Each row is a point on a tangle of strands that fork and nearly touch. The rows are in no order.
Points whose rows are less than 118 apart are linked; no others are. Some points are linked to none.
Z663: [23,15,-11,-21,26,-7,66,-9,17,17,-14,-3,19,-13,43,29,46,-15,10,2,-3,37,13,31,19,-4,-22,38,18,52,9,31,-25,-20,12,36,-6,-23,25,-11,-18,29,0,5,-14,-17,-31,-4,-5,17,-13,11,8,-8,3,-5,37]
Z184: [-8,8,-37,2,-22,13,-3,-1,50,-11,16,21,21,-10,12,51,28,-10,-44,26,-5,2,-2,58,-13,-14,-13,-19,-30,-7,20,-17,25,-21,17,0,-2,30,5,11,2,-52,31,15,15,38,-9,13,-5,60,-6,24,31,-4,-26,-4,-56]
Z462: [12,-8,-62,13,-26,5,38,31,65,8,-23,15,83,3,26,23,45,-14,9,13,14,6,9,50,-3,-30,-24,41,21,23,25,12,9,-27,22,21,12,24,4,-17,-5,-7,-1,0,-31,63,16,26,20,46,39,17,3,-31,-43,-11,5]
Z245: [0,7,27,5,30,-2,9,-29,-50,-28,-23,-25,-40,1,8,0,18,4,-14,18,-7,17,23,27,1,-5,15,58,32,34,12,22,13,10,10,17,-1,-34,13,15,-25,24,-10,-34,8,-27,-24,-4,-39,-25,8,-39,-1,0,28,-11,46]
Z721: [-8,-18,-18,11,1,3,44,-3,10,9,-8,-40,35,17,15,8,10,-34,-15,-54,-11,-11,-22,3,28,-4,-8,-3,-45,-52,9,-13,36,-38,-5,-19,0,7,6,18,13,-33,14,4,16,42,-17,5,-4,22,-5,-2,-4,11,0,18,-42]
Z903: [10,-14,-41,-10,-10,-19,51,10,67,15,27,15,21,-20,43,34,18,-37,-14,-3,-22,43,11,27,15,8,-50,-8,-37,45,14,13,-26,-13,18,25,-22,-2,-12,-9,-6,7,15,45,-16,-29,-10,-19,13,45,-50,52,8,0,-2,36,0]
Z970: [-1,-21,46,32,7,-34,-35,19,-24,-30,-33,-29,-14,59,-11,-15,-48,28,9,-35,33,-1,6,16,33,43,32,15,3,11,-12,-19,-59,6,-43,6,34,28,-17,12,9,68,-23,-46,-21,4,17,32,10,-29,47,20,-25,16,33,-22,36]
Z888: [7,-2,37,4,5,24,-34,-27,-16,19,18,-24,7,5,-10,-39,-28,-3,-15,-33,-12,-32,-11,-52,-6,-1,18,-31,-17,-57,-21,-9,25,7,-3,-23,24,18,-18,-21,16,-26,-27,-3,6,-9,-9,5,8,-57,-11,-24,-4,-1,15,16,-40]
Z375: [1,-20,-5,2,-11,4,-11,-1,11,0,27,7,-22,-16,25,27,-9,-20,-11,-25,-26,-1,-2,3,-3,10,-20,-28,-61,-17,2,-2,6,-13,12,13,-34,-9,-24,-4,-17,-6,15,48,24,-62,2,-30,-8,42,-77,29,7,13,7,40,-12]
Z472: [-17,-6,15,10,16,4,5,10,-25,-13,-13,-27,-18,15,-14,3,13,9,-12,-15,-1,-14,1,42,23,-5,12,17,-29,-25,16,2,16,-11,7,-7,5,-9,29,36,-1,-10,10,-17,18,38,-21,5,-31,31,10,-3,-7,13,-7,-7,-2]
Z966: [-20,1,8,0,-3,2,-31,4,-9,-9,27,5,-34,-7,-29,13,-12,10,-31,13,-12,-22,-6,17,-12,-16,32,-32,-46,-37,6,-9,26,9,13,-25,-6,2,6,23,1,-61,30,15,31,10,0,-14,-24,23,-12,-9,11,2,-15,5,-40]
Z387: [-23,11,3,-6,-16,-4,-40,22,5,-11,23,28,-33,-3,-49,21,-9,28,-29,48,5,-18,-6,37,-18,-26,30,-30,-19,-23,10,-15,17,18,8,-28,-3,0,6,17,12,-76,30,16,25,18,8,-12,-20,35,15,-3,29,-5,-35,-8,-40]
Z260: [-21,-1,7,19,-11,-20,21,28,15,-14,-31,-14,22,28,-8,-10,2,-2,21,-38,26,-8,-4,-2,20,4,-9,14,2,-4,11,1,-8,-13,-27,-17,8,13,11,10,10,35,2,-28,-17,64,9,27,12,19,29,24,-19,5,-9,-19,4]
Z423: [-30,2,22,8,-5,23,-17,-3,13,-3,-21,-4,36,-6,-17,-10,-2,-10,-15,-19,19,-40,-11,-20,21,-10,30,-7,12,-36,-3,-14,17,-2,-27,-31,44,17,28,-9,24,-37,-4,-45,-11,75,4,26,10,-43,57,-10,-15,-5,-13,-34,-41]
Z630: [-7,14,-31,7,16,30,24,-13,23,6,-32,9,50,-42,13,19,42,-8,4,48,10,-18,-5,27,-12,-28,20,29,38,16,6,2,31,-3,14,12,4,-10,40,0,-15,-35,-4,-4,-4,52,-3,9,-10,-9,46,-29,3,-30,-24,-29,17]
Z379: [10,-9,32,12,19,-11,25,-14,-32,-8,-18,-45,7,22,21,-29,1,-8,0,-27,6,4,5,-20,19,15,15,34,35,9,-12,1,-10,-12,-26,7,0,-14,1,8,5,45,-21,-42,-14,7,-14,27,-11,-46,3,-13,-14,18,30,-11,17]
Z557: [27,-23,-46,2,-17,4,67,-2,43,29,29,-23,41,6,59,4,-6,-56,13,-54,-22,33,-30,-21,21,1,-48,-16,-21,-26,2,-26,-9,-37,7,0,-15,-14,-36,-21,18,-2,8,41,0,-32,13,-19,29,19,-42,21,-13,14,14,38,-18]
Z872: [-17,1,26,-7,2,-11,-42,11,-27,-7,14,4,-44,-3,-43,-15,-22,27,-11,3,2,-18,5,0,-11,1,22,-17,-33,-21,-4,0,8,25,12,-12,7,-1,-7,22,-1,-17,8,12,15,-11,5,-17,-17,12,-17,-4,-1,10,-10,12,-7]
Z255: [24,-8,-5,-6,-4,-14,24,-1,-11,9,15,-26,-8,9,28,-27,-20,-14,39,-31,-10,20,-13,-38,2,10,-44,-3,6,5,-7,3,-20,-21,15,9,-36,-13,-38,-15,1,41,3,32,-7,-60,12,-8,9,0,-54,25,-16,26,26,29,14]
Z629: [-2,11,-22,-14,23,28,35,-37,0,16,-2,10,21,-32,22,30,20,-15,-23,28,-13,-2,-7,13,-7,-8,12,-3,9,-3,-7,3,35,-6,12,10,-6,-15,28,10,-8,-53,1,16,14,5,-25,-9,-18,-12,-5,-29,9,-19,2,-5,-12]
Z554: [52,-6,-10,10,-13,7,10,-11,-15,22,18,-31,-12,6,31,-53,-14,-22,27,-32,-17,4,-26,-65,0,9,-57,-14,17,-5,-7,-5,-15,-17,31,6,-25,-16,-44,-27,14,42,10,31,-3,-82,5,-12,30,-28,-62,14,-3,36,40,27,0]
Z783: [24,-4,20,7,-2,23,-35,-17,-19,25,27,-22,-1,-2,-2,-41,-29,-5,-3,-26,-15,-27,-11,-61,-16,6,-5,-34,-9,-42,-14,-2,15,7,3,-17,-3,14,-30,-22,14,-9,-14,10,8,-42,-7,-7,20,-52,-33,-14,4,19,12,31,-30]
Z953: [-19,15,-17,-13,9,16,-17,-26,0,14,17,41,-13,-35,-19,24,22,16,-19,85,-18,-4,7,21,-44,-23,34,-24,28,13,0,-13,37,22,24,5,-9,-2,17,15,-17,-61,5,11,12,-4,4,-17,-24,-14,16,-35,22,-24,-22,-16,-15]
Z708: [-9,10,-18,-21,-8,10,-34,-10,11,4,31,62,-16,-28,-24,36,14,26,-9,81,-18,6,14,32,-59,-15,23,-33,25,30,-6,-24,26,27,22,4,-12,6,-7,11,-7,-55,1,22,6,-23,23,-23,-10,8,4,-18,25,-26,-27,-6,-14]
Z129: [32,-13,-21,2,-7,-7,64,4,19,24,18,-29,28,5,51,-17,-15,-36,44,-48,-10,43,-23,-42,20,1,-58,-1,14,-2,-3,-14,-28,-37,15,9,-19,-21,-31,-24,20,34,11,34,-12,-42,21,-7,16,9,-46,25,-24,20,28,20,0]
Z131: [-5,-2,-14,-14,-5,-10,9,-4,16,5,21,24,-11,-21,-15,14,-25,1,20,9,-7,24,0,-3,-24,2,-16,-18,-5,-2,1,3,5,9,6,6,-20,3,-27,-4,-4,1,-3,32,-6,-20,17,-30,5,23,-25,7,6,3,-5,23,5]
Z791: [6,10,3,-21,0,-19,-44,7,-15,-13,34,44,-56,-24,-32,29,-11,38,-6,49,-14,6,20,25,-31,8,10,-27,-35,14,-3,11,-7,35,29,19,-6,-10,-7,10,-22,-15,10,42,30,-54,5,-35,-27,52,-34,-9,13,-17,-8,5,21]
Z479: [19,-3,27,1,7,-32,25,2,-22,-24,-15,-41,-23,28,15,-3,-10,16,27,-12,10,22,14,7,5,17,-15,48,17,42,4,-3,-29,-16,-6,24,-13,-17,-28,7,-9,72,-5,-8,-7,-38,7,4,-11,3,-13,15,-11,7,33,3,56]
Z917: [-19,-6,47,18,2,-10,-51,11,-33,-6,-21,-4,-19,43,-18,-17,-45,19,18,-40,26,-7,8,-5,28,31,34,-17,9,-16,-25,-8,-49,13,-41,-12,39,28,2,-20,7,28,-23,-46,-11,20,23,22,5,-30,55,13,-22,15,15,-16,22]
Z892: [7,-14,-22,-9,-16,-11,11,10,46,-3,32,11,-1,-12,23,42,6,-17,-23,-12,-24,22,10,20,7,12,-34,-25,-63,14,8,15,-6,-9,14,19,-18,-3,-20,0,-9,6,13,39,14,-33,-6,-26,-1,61,-68,48,7,12,-2,36,-8]
Z284: [-11,13,29,-10,-6,-18,-49,13,-17,2,18,16,-38,-1,-50,-25,-31,35,2,13,6,-5,11,-22,-18,4,21,-16,-7,3,-6,10,-1,31,-2,-14,11,10,-10,0,6,13,-4,7,-1,-15,14,-14,0,-5,-14,-3,-6,2,-9,5,0]
Z666: [51,5,-10,4,-10,44,-31,-22,-16,25,34,-19,-4,-3,9,-48,-20,-16,-9,-6,-23,-27,-22,-69,-22,3,-21,-41,4,-33,-8,-9,22,10,20,-19,-6,12,-28,-34,13,-19,-9,31,14,-74,-25,-19,38,-61,-51,-12,15,21,25,31,-28]
Z842: [-5,4,-10,-20,-12,-14,-34,7,6,-7,40,56,-32,-22,-36,33,-11,35,-3,63,-10,13,13,20,-40,-5,18,-31,-14,17,4,1,8,38,25,14,-16,2,-11,6,-17,-41,9,32,16,-29,18,-37,-7,43,-19,-8,27,-18,-21,-3,-5]
Z812: [27,3,-29,-24,27,-20,72,-10,29,26,4,5,21,-26,53,23,45,-30,8,6,-10,50,18,31,23,0,-35,22,12,74,13,34,-41,-17,10,43,-11,-39,23,-14,-9,24,5,19,-24,-35,-24,-5,9,19,-31,24,0,-6,9,13,23]
Z273: [12,-11,-50,11,-31,1,21,34,65,-3,-16,29,56,6,13,22,47,-1,11,19,19,10,14,46,1,-15,-31,34,4,26,32,29,-2,-12,20,21,5,25,9,-3,-8,7,0,9,-21,42,12,17,18,68,29,30,12,-17,-40,-7,10]
Z330: [-1,-7,62,13,8,1,-53,0,-46,-5,4,-40,-25,38,-2,-39,-35,15,0,-37,2,-28,2,-32,13,20,19,-5,-11,-36,-17,-7,-12,1,-11,-10,8,14,-36,-16,10,34,-27,-22,-2,-28,0,27,6,-27,-14,15,-18,21,28,23,-3]
Z385: [-11,7,6,-3,-20,-17,-34,7,-3,4,6,31,-2,-1,-13,-12,-35,17,32,6,25,13,9,-40,-9,19,-4,-18,33,22,-18,7,-31,22,-35,-15,5,34,-5,-33,10,39,-9,-20,-22,11,26,7,26,-26,23,2,-13,-1,-8,-11,4]
Z904: [5,-11,31,2,6,-27,-47,8,-57,-21,4,-23,-63,12,-18,-22,-27,31,-5,-7,-4,-23,18,3,-8,24,5,11,-36,-10,8,-11,-9,22,18,12,-12,-10,-45,20,-10,33,9,34,19,-82,-4,-4,-14,3,-36,10,-10,16,17,33,16]
Z365: [12,-23,-22,-5,5,26,36,-24,9,21,13,-26,21,-13,67,8,19,-54,-24,-47,-43,3,-27,-9,19,-1,-18,-12,-48,-20,-5,-6,10,-37,4,12,-19,-35,-9,-13,3,-27,5,37,30,-57,-33,-10,-8,-1,-66,13,17,-12,38,31,-30]
Z746: [-12,17,-10,0,21,19,2,-7,6,-2,-27,21,17,-37,-3,16,50,3,-1,56,11,-5,-2,29,-12,-30,26,31,39,22,6,13,21,6,18,14,-6,-16,48,9,-20,-19,-9,-9,2,41,-7,-3,-19,-5,45,-31,11,-29,-17,-36,33]
Z923: [-5,4,-32,-5,0,16,43,-29,19,12,6,13,33,-25,5,20,-5,-18,-4,16,-7,1,-10,-1,-13,-6,1,-16,11,-11,-6,-24,36,-1,-3,1,-7,2,-10,4,13,-42,6,14,-7,12,-2,-15,5,-9,-8,-14,11,-12,-5,3,-33]
Z198: [0,4,-26,-22,-14,-3,-5,-2,26,-2,42,53,-8,-22,-16,41,-16,6,6,38,-11,21,5,25,-34,-4,-10,-26,-12,15,1,-9,6,18,17,17,-24,12,-31,-6,-17,-19,2,38,-5,-33,19,-35,7,40,-29,14,25,-3,-15,11,-8]
Z296: [21,-7,-39,-11,13,26,71,-26,11,27,2,-34,39,-3,58,4,13,-50,-5,-38,-20,21,-33,-14,21,-5,-17,1,-5,-5,-9,1,7,-33,4,22,-7,-41,-1,-10,15,-26,-1,24,17,-33,-27,2,-1,-18,-38,-9,4,-15,36,20,-12]
Z580: [28,3,-10,-12,17,-3,15,-27,-27,15,17,-12,-24,-6,20,-9,-9,-10,21,-4,-20,17,0,-19,-11,9,-28,1,15,13,0,18,-8,-6,15,21,-32,-22,-19,-15,-11,25,-2,30,-3,-65,-3,-18,-10,-6,-52,2,-2,13,26,20,23]
Z595: [-35,-11,31,19,-15,-12,-6,28,22,-4,-15,-22,23,41,-34,-14,-29,-17,-3,-71,12,-28,-11,-19,34,-3,-8,-6,-38,-49,3,-19,-4,-21,-21,-53,25,34,-4,11,27,-7,2,-29,-10,66,11,33,28,0,19,28,-17,23,-12,4,-47]
Z725: [-12,13,38,-4,-11,-21,-83,27,-26,-11,-22,39,-50,26,-42,-12,-22,48,1,15,28,-1,22,-6,6,23,40,-14,4,23,-23,6,-46,40,-21,-9,51,24,5,-8,6,24,-16,-32,0,2,30,8,-5,-20,54,-3,-3,-11,-5,-38,29]
Z851: [-25,-4,37,21,3,12,-4,15,3,-13,-37,-21,32,19,-10,-29,11,-12,-6,-45,19,-37,-12,-11,35,1,22,10,-2,-34,0,-12,1,-13,-32,-32,37,14,41,1,19,3,-8,-59,-12,82,-9,39,6,-32,60,5,-21,9,-4,-28,-19]
Z902: [-15,-8,-17,2,-42,-26,5,45,35,-29,-9,30,13,18,-29,7,-19,7,39,-7,29,8,5,-4,5,-1,-34,6,1,10,9,0,-30,4,-27,-9,0,28,-32,5,5,27,12,0,-20,40,36,11,33,53,22,34,6,-12,-23,-12,7]
Z799: [0,-7,5,3,34,39,32,-28,-39,-1,-30,-35,7,-7,17,7,39,-24,-28,-2,-13,-15,1,34,29,-15,26,35,-4,-17,7,9,37,-18,7,2,3,-38,46,26,-13,-28,2,-32,27,33,-63,2,-40,-15,21,-39,2,4,12,-23,-4]
Z771: [22,-1,-37,-19,15,-19,67,-2,45,26,23,12,11,-27,58,19,24,-38,0,3,-22,50,13,22,15,5,-43,-2,-13,65,12,27,-43,-20,15,36,-17,-33,10,-15,-10,18,12,46,-18,-49,-22,-6,13,30,-56,42,7,0,9,23,14]
Z845: [8,19,-12,-1,-14,-13,-72,-13,-15,21,8,51,-27,-3,-23,-11,-17,40,16,63,10,18,15,-45,-43,6,17,-24,61,57,-23,26,-38,43,-25,3,13,30,6,-44,-12,28,-18,-23,-17,-16,17,-1,28,-42,37,-35,-7,-15,-14,-15,22]
Z176: [-8,2,-43,13,-15,13,36,9,49,0,-28,-1,67,-2,13,18,32,-18,10,6,21,-17,-15,34,-3,-21,-14,27,19,-11,22,-12,25,-28,8,-1,9,13,14,-4,1,-21,8,-10,-10,75,6,22,13,26,46,4,-1,-23,-30,-16,-11]
Z177: [-6,28,-23,-11,2,-10,-28,-18,0,18,3,54,-5,-27,-11,-5,4,31,8,81,-3,16,11,-40,-61,-10,0,-8,75,60,-15,13,-9,30,-12,6,-9,13,13,-23,-17,22,-15,-8,-17,-9,15,-3,13,-46,15,-43,4,-25,-8,-23,26]
Z457: [-20,13,0,-10,-16,-5,-42,32,14,-26,11,50,-19,-3,-52,15,5,31,-11,50,13,-12,1,28,-21,-33,21,-6,6,-4,15,-9,7,33,12,-22,7,7,0,17,2,-54,19,11,9,28,24,-4,-2,37,36,0,25,-22,-35,-25,-12]
Z136: [-19,6,48,-6,17,15,-21,-10,-23,6,0,-16,-11,-3,-25,-29,7,10,-25,-8,3,-22,6,-14,7,-4,38,4,-3,-29,-14,1,21,9,-5,-18,19,-7,27,14,5,-19,-11,-32,-7,31,-20,9,-19,-35,17,-23,-4,4,-4,-9,-18]
Z964: [-23,-5,-4,22,-30,-30,4,54,23,-23,-36,5,17,42,-20,-5,-10,3,36,-34,35,-4,0,-7,15,2,-26,18,-6,7,13,2,-31,-2,-38,-17,13,26,2,11,9,42,5,-29,-20,63,25,30,24,34,43,34,-6,-1,-16,-20,13]
Z230: [10,-3,33,7,28,5,16,-30,-49,-16,-16,-51,-21,14,14,-26,10,-2,-20,-12,-4,0,17,-5,12,1,15,48,33,9,-7,9,8,5,-1,10,-3,-32,-1,8,-10,27,-20,-42,-3,-6,-27,20,-25,-54,3,-31,-10,10,36,-7,17]
Z922: [15,-11,26,27,15,-18,21,-5,-25,-10,-25,-42,15,37,26,-21,0,1,17,-31,29,16,7,-13,30,36,17,30,42,34,-11,-3,-37,-15,-38,11,4,2,10,-2,8,65,-14,-63,-23,17,2,36,0,-54,35,-5,-16,24,26,-22,27]
Z391: [19,-7,16,-9,-8,-28,-37,5,-44,-16,10,-5,-64,5,-11,-1,-25,23,-1,-10,-17,-9,17,13,-12,25,-12,-2,-51,-5,2,-4,-16,16,17,14,-22,-10,-43,15,-16,36,8,54,28,-93,5,-23,-12,34,-59,19,-3,14,12,31,30]
Z49: [3,11,-12,-9,18,-4,55,-7,27,9,-18,2,29,-3,26,19,30,-11,27,-10,8,30,2,8,12,-6,-26,27,27,27,12,11,-7,-10,4,20,-10,-16,19,-14,-14,24,5,0,-17,13,-3,-2,5,19,11,13,-8,-6,0,-3,32]
Z686: [5,-2,-34,-16,-31,-5,-3,13,47,-15,26,55,17,-11,-11,49,4,14,3,36,4,23,11,48,-15,-12,-22,-9,-13,22,7,-5,1,11,12,19,-7,25,-22,10,-12,-22,11,32,-9,7,19,-10,23,66,-2,30,31,-17,-29,3,-10]
Z569: [0,6,10,-14,16,-3,-22,-9,-33,-11,17,20,-52,-18,-12,29,11,25,-22,35,-19,12,21,36,-13,3,17,-3,-24,16,-6,23,-2,9,25,26,-6,-20,23,13,-26,-8,4,17,32,-47,-18,-29,-34,27,-31,-16,11,-10,2,1,20]
Z925: [22,-15,-15,-6,0,18,10,-18,-6,18,23,-5,-20,-13,53,11,1,-39,-11,-33,-47,-3,-19,-19,0,8,-29,-17,-37,-14,0,2,1,-18,16,11,-40,-32,-19,-15,-7,1,14,49,25,-85,-13,-25,-5,6,-80,20,13,11,33,37,-10]
Z488: [-6,-2,-2,-4,-46,-45,-4,48,22,-29,-10,35,-2,20,-32,7,-38,18,48,-7,32,11,12,-22,2,12,-34,-7,-11,20,4,3,-45,17,-33,-9,6,32,-43,4,12,54,5,9,-12,15,42,7,36,56,6,39,3,-5,-16,-8,27]
Z417: [-2,-4,-34,-3,-25,-11,25,18,59,0,4,30,37,5,9,34,16,-5,9,4,9,26,4,37,1,-7,-39,10,-10,13,23,6,2,-10,11,10,-4,26,-14,1,-9,8,8,23,-12,26,18,-3,25,68,13,36,12,-7,-27,7,-6]
Z582: [10,-5,-1,2,-24,8,-33,-5,0,24,25,21,12,2,-7,-12,-65,2,39,-5,6,9,-3,-55,-9,22,-17,-40,36,-6,-13,-7,-30,12,-35,-16,16,49,-26,-57,15,21,-6,-18,-22,3,23,9,47,-48,13,2,-9,17,-6,-15,-19]
Z475: [15,3,-8,-9,11,-6,0,-19,-22,14,21,9,-31,-17,-2,-10,-16,1,8,8,-12,8,7,-20,-30,8,-10,-14,8,0,-4,14,9,13,17,3,-22,-9,-14,-5,-13,5,-3,34,2,-42,4,-29,-8,-7,-45,-10,4,13,9,21,18]
Z56: [-7,-10,25,2,31,25,15,-11,-42,-16,-25,-39,-15,6,4,-8,25,-11,-25,-4,-4,-19,2,35,22,-11,20,39,-7,-15,15,1,22,-10,8,-7,-3,-26,39,31,-9,-7,-2,-38,18,35,-44,2,-36,-11,25,-26,-12,13,6,-15,6]
Z335: [0,19,13,-5,-12,-18,-59,5,-21,7,15,31,-36,-2,-29,-17,-32,37,13,32,8,7,16,-38,-27,20,8,-27,18,28,-13,19,-23,34,-14,-10,16,21,-3,-35,1,35,-15,-11,-13,-17,15,-7,9,-25,4,-13,-7,-7,-4,-3,17]
Z907: [2,7,19,-15,29,4,-16,-20,-49,-17,-7,-2,-53,-11,-17,13,17,25,-22,37,-14,5,23,32,-7,1,24,28,6,19,1,23,7,11,21,19,-6,-33,22,16,-31,2,-7,-9,15,-31,-18,-22,-40,-3,-9,-35,4,-3,10,-3,36]
Z790: [11,9,-46,-12,13,31,80,-27,8,24,-4,-32,53,-5,39,-4,6,-33,-5,-25,-9,17,-32,-34,11,-9,-5,5,19,-8,-14,-4,25,-22,-5,12,-2,-32,10,-3,30,-38,-12,17,0,-10,-13,7,10,-40,-14,-22,-4,-13,30,5,-20]
Z454: [1,15,4,-3,14,-7,25,4,1,-11,-26,11,4,-7,3,8,25,14,22,13,15,19,2,3,0,0,-1,34,40,33,5,17,-3,0,-9,11,-11,-17,27,-1,-17,38,-5,-20,-12,14,3,3,-7,5,23,-12,-3,-10,-2,-21,50]
Z141: [-19,-4,38,20,4,-6,1,15,-4,-7,-27,-35,21,33,0,-25,-5,-6,6,-54,25,-18,-5,-15,38,14,17,12,2,-17,-9,-12,-13,-12,-39,-17,16,17,17,7,16,29,-12,-55,-19,60,-1,36,4,-27,37,12,-21,18,7,-18,-7]
Z389: [-15,19,20,5,9,-3,-13,6,-20,-21,-31,12,-15,-17,-10,-17,28,22,6,28,22,0,8,-4,-2,-1,22,27,41,26,-4,13,-6,10,-19,1,9,-13,43,8,-6,28,-6,-44,-12,28,-3,8,-19,-32,47,-24,-7,-16,-2,-38,39]
Z910: [12,4,-3,-18,-9,-22,-43,12,-25,-6,32,27,-59,-13,-28,13,-31,31,4,24,-17,0,18,3,-31,20,-5,-27,-38,8,5,15,-10,29,26,17,-17,-6,-30,2,-22,7,10,58,25,-77,14,-44,-21,47,-49,6,7,-5,-2,25,26]
Z266: [-25,15,3,-3,-6,9,-47,29,4,-25,-10,31,-17,-19,-43,-8,26,31,-8,63,19,-19,0,19,-22,-38,32,6,20,8,10,7,11,31,8,-21,15,-4,28,16,-1,-38,8,-10,5,40,13,4,-17,6,54,-23,13,-26,-35,-35,7]
Z120: [-22,-18,3,14,5,8,15,10,1,-3,-11,-32,8,21,-13,5,10,-10,-17,-38,1,-20,-13,24,25,-8,-4,5,-45,-47,16,-4,24,-23,1,-23,5,7,16,27,4,-28,17,-8,22,54,-14,7,-13,26,3,0,-5,13,-13,11,-30]
Z351: [-9,17,-11,-6,25,29,2,-37,-9,18,0,25,-1,-40,7,36,31,0,-34,61,-15,-6,0,29,-15,-16,35,-13,9,6,0,-1,35,-1,23,8,-6,-16,44,20,-17,-58,4,8,24,4,-23,-10,-37,-9,-1,-38,20,-22,-1,-18,-12]
Z722: [-20,3,-35,1,-7,23,36,-19,26,6,-3,-3,43,-6,8,24,6,-25,-22,10,3,-21,-20,15,-1,-17,16,-14,-6,-39,-1,-36,52,-20,-7,-14,7,9,-1,18,19,-63,13,-2,2,44,-6,7,7,-4,15,-11,5,-8,-19,3,-58]
Z14: [-16,16,35,-3,17,7,-30,0,-28,-16,-18,-2,-26,-6,-21,-24,23,24,-17,21,8,-13,9,-3,2,2,42,13,29,5,-9,9,5,19,-9,-8,22,-14,41,8,-3,8,-16,-55,-9,31,-11,9,-25,-45,43,-28,-8,-4,-5,-28,18]
Z146: [-1,-21,39,32,13,-24,-19,9,-25,-34,-40,-33,-10,43,2,-17,-25,18,3,-27,36,3,12,18,27,35,29,30,19,30,-4,-7,-45,1,-39,13,21,11,7,18,7,72,-16,-67,-22,11,7,31,2,-45,61,7,-16,11,26,-24,43]
Z807: [13,-27,-26,9,-21,-7,60,13,36,22,11,-36,38,13,34,-18,-23,-49,15,-67,-11,13,-23,-31,17,2,-37,-13,-27,-51,-3,-30,1,-31,-9,-21,-22,-3,-44,-9,32,-1,10,22,1,-11,18,-16,36,12,-33,17,-15,16,5,40,-30]
Z598: [-12,21,11,-7,27,23,-28,7,-17,-21,-9,21,-28,-27,-24,8,40,24,-15,61,7,-8,0,37,-12,-32,37,22,12,10,16,12,21,13,18,4,1,-26,52,27,-13,-25,3,-15,19,26,-17,-2,-38,6,44,-40,10,-12,-20,-33,24]
Z334: [-20,-21,35,16,-7,-15,12,23,9,2,-7,-46,22,38,-16,-27,-23,-17,0,-72,1,-25,-8,-15,33,3,-13,0,-42,-53,3,-15,-1,-20,-23,-39,5,19,-19,19,22,6,-2,-17,-3,38,8,26,22,9,-4,32,-15,31,-6,22,-33]
Z770: [61,11,-9,10,-4,25,-29,-24,-24,19,21,-30,-19,0,16,-58,-7,-6,9,-12,-28,-10,-27,-77,-7,6,-47,-27,18,0,-14,1,-7,6,37,0,-9,0,-30,-31,1,25,4,21,7,-84,-21,-6,40,-57,-56,-7,6,32,35,32,-8]
Z682: [-1,-20,2,10,3,-5,48,10,11,11,0,-46,30,27,16,-19,-6,-30,7,-70,-9,-7,-16,-26,26,4,-22,2,-35,-49,-5,-20,8,-30,-14,-21,-17,0,-21,13,15,-2,4,7,1,18,-2,1,12,2,-20,13,-12,18,6,29,-27]
Z491: [-14,11,-37,8,-5,22,34,-2,34,-5,-37,2,68,-26,11,11,33,-15,7,29,14,-22,-13,22,-8,-26,11,28,43,-3,4,-19,38,-13,-1,-2,10,9,22,-7,3,-33,2,-11,-17,71,10,22,8,-7,52,-11,-3,-32,-31,-28,-4]
Z65: [-4,2,54,0,15,22,-39,-22,-29,14,8,-17,-7,8,-17,-34,-8,4,-28,-18,-6,-32,-3,-35,5,-2,32,-17,-5,-49,-19,-4,22,5,-14,-22,32,11,8,-9,13,-26,-28,-28,-1,17,-11,13,-11,-55,10,-23,-7,0,10,-1,-31]
Z494: [-22,3,-11,3,1,23,16,-10,18,0,-18,-15,44,-11,-12,-9,9,-18,-18,-5,12,-38,-21,-1,5,-17,21,6,-1,-43,1,-16,47,-12,-11,-27,17,4,20,12,25,-52,12,-19,-7,74,-11,21,8,-20,37,-13,-4,-7,-19,-13,-45]
Z303: [-14,7,42,8,-7,-10,-77,15,-41,-10,-20,11,-43,35,-33,-15,-40,40,9,-14,20,-10,13,-10,18,31,43,-22,7,0,-22,-1,-45,28,-28,-11,49,29,1,-16,6,21,-25,-43,2,4,27,14,-4,-32,56,-1,-20,6,18,-18,23]

A fork is a point with three links, a tip a point with one. Leave the first point through the second and follow the links. Name the first fork or tip that comes.
Z721; Z120: Z799
Z273; Z462: Z335
Z964; Z260: Z842
Z966; Z387: Z198

A fork is a point with three links. Follow the links from the first point to the second and name the forks in between, in order.
Z964; Z198: Z842
Z917; Z686: Z791, Z842, Z198
Z131; Z454: Z255
Z746; Z129: Z198, Z255
Z334; Z953: Z682, Z255, Z198, Z842
Z273; Z255: Z198
Z682; Z791: Z255, Z198, Z842
Z845; Z387: Z335

Name the points in between on the shortest way along the links from the first point to the second, in order.
Z598; Z582: Z266, Z457, Z387, Z966, Z872, Z284, Z335, Z385
Z922; Z351: Z379, Z230, Z245, Z907, Z569, Z791, Z842, Z708, Z953
Z554; Z230: Z255, Z580, Z475, Z131, Z198, Z842, Z791, Z569, Z907, Z245
Z595; Z910: Z334, Z682, Z807, Z557, Z129, Z255, Z580, Z475, Z131, Z198, Z842, Z791
Z129; Z454: Z255, Z554, Z770, Z666, Z783, Z888, Z65, Z136, Z14, Z389
Z296; Z14: Z365, Z925, Z375, Z892, Z903, Z771, Z812, Z663, Z49, Z454, Z389
